A landscape with many valleys, sampled at points; each row gives a point and its height.
A ball rolls from a point to the lowest of its 3 nearest points, and stops where none of them is lower. Distance is the straight distance between rows; heights are no part of it.
(555): [127  78 145 100 119 168  87 131 143 129 107 140]  (h 0.51)
(470): [137  81 144  97 132 170  80  78 132 139 112 120]  (h 0.41)
(48): [134  90 135  90 141 161  92  71 132 129 120 131]  (h 1.00)
(580): [145 146 120 169  97 145 144 195 133 116 127 116]  (h 2.58)
(95): [107  99 171  74 147 122  83  68 108 157  72 121]  (h 7.19)
(89): [115 142 106 131 138  62 167 140 119 124 151 173]  (h 3.69)
(265): [130 109 106 124 112 131 124 118 143 114 154 145]  (h 5.34)
(578): [156 193 142 189 120 192 182 184 123 147 132  47]  (h 4.51)
(484): [116 105 129  88 136 130 109  59 138 140 127 133]  (h 2.56)
(459): [130 126 130 156  99 123 131 211 132 115  92 138]  (h 4.58)
(359): [138 150 118 180 111 144 156 178 131 122 154 112]  (h 1.99)
(570): [127 131 151  79 187 131 107  24 109 160 112  98]  (h 7.21)
(334): [119 140 101 160 128  94 161 166 116 110 161 149]  (h 3.81)
(595): [136 130  99 135 122 142 133 113 141 107 163 144]  (h 4.55)
(414): [140 123 135  89 181 159 100  18 118 154 123 105]  (h 7.28)
(603): [109 142 120 165 129  77 161 189 101 114 127 140]  (h 4.44)
(180): [117 151 174  75 175  94 105  42 106 187  80  88]  (h 7.12)
(413): [138 130 119 145 109 118 121 151 129 114 135 150]  (h 5.46)
(133): [110 129 148  63 158  79 128  59 122 162 102 144]  (h 7.30)
(367): [145 128 104 164 111 151 136 156 145 110 156 128]  (h 3.08)
(531): [126 143  82 154 144 121 156 125 132 108 192 144]  (h 4.26)
(164): [134 140 124 158 102 126 136 187 125 107 119 133]  (h 3.77)
(186): [126 126  92 134 119 112 136 121 138 110 166 157]  (h 4.77)
(463): [141 163 125 180 108 132 160 203 122 121 129 104]  (h 1.18)
(90): [137 117 130 134  89 132 108 184 144 107 111 148]  (h 7.48)
(207): [132 106 106 103 138 143 121  77 141 121 146 141]  (h 3.92)
(191): [115 144 103 144 146  78 164 137 119 120 173 164]  (h 2.82)
(533): [134  76 143 101 116 182  86 109 145 126 120 122]  (h 1.27)
(135): [113 131 109 100 140  96 141  82 140 137 159 169]  (h 5.29)
(11): [117 132 110 144 118  85 139 159 127 107 128 162]  (h 4.96)
(255): [123 123 113 143 114 105 143 157 133 108 143 154]  (h 4.62)
(557): [112 168 138 175 108 124 154 217 113 118  96 100]  (h 0.98)
(115): [120 111 126 120 103 107 113 150 137 108 115 155]  (h 7.00)
(162): [123 133 149  60 157  94 116  40 125 163 110 123]  (h 6.59)
(382): [137 104 131 139  93 161 115 164 153 120 127 131]  (h 5.49)
(8): [140 112 112 144 103 137 120 153 148 109 137 143]  (h 5.48)
(589): [110 125 113 107 126  73 142 119 136 122 145 168]  (h 4.78)
(647): [127 185 158 190 113 171 177 199 110 148 113  49]  (h 5.10)
(291): [128 165 142 179 104 133 156 215 108 122 112  98]  (h 0.56)
(632): [126  99 128 102 133 125 101  94 146 122 133 151]  (h 4.81)
(92): [161 158 140 180 110 174 150 196 125 129 132  81]  (h 2.89)
(420): [118  73 149  87 114 145  77 108 131 135  86 138]  (h 1.25)
(416): [140 160 180  75 191  98 110  38 100 188  86  71]  (h 7.20)
(471): [120 148 104 172 143 111 174 145 121 116 179 132]  (h 3.93)
(622): [147 160 108 191 125 170 161 175 131 105 174 101]  (h 2.50)
(494): [117 118 139  66 136 101 102  67 122 145 106 141]  (h 5.09)
(583): [111 105 140  77 130 104 103  86 131 136  94 146]  (h 6.48)
(127): [144 111 115 131 103 176 120 142 151 103 143 132]  (h 5.57)
(280): [109  87 154  70 125 121  78 117 127 138  61 160]  (h 1.79)
(156): [124 113 170  77 170 122  92  42  98 163  88  97]  (h 7.13)
(179): [138 142  91 167 139 145 151 131 149 108 188 138]  (h 4.35)
(540): [151  87 135 122  99 189 100 150 159 125 125 134]  (h 2.68)
(211): [129 155  95 187 138 132 168 165 117 113 178 122]  (h 3.59)
(593): [116 162 122 192 126 123 155 185 109 115 150 106]  (h 2.90)
(15): [117 136 168  65 167  94 106  51 108 168  72 104]  (h 7.01)

Where does a ball stop that starts at each point below?
(595) => (291)
(115) => (191)
(382) => (555)
(127) => (555)
(583) => (470)
(280) => (470)
(211) => (291)
(632) => (470)
(8) => (291)

Call two points neighbours if one is among the 3 nearest of the other. Go from one point of each pair to the other, from neighbour to neighbour, staying as low as possible. Name the highest point that can't be avoided.
(555), (191) => (135)
(291), (191) => (471)
(555), (470) => (420)
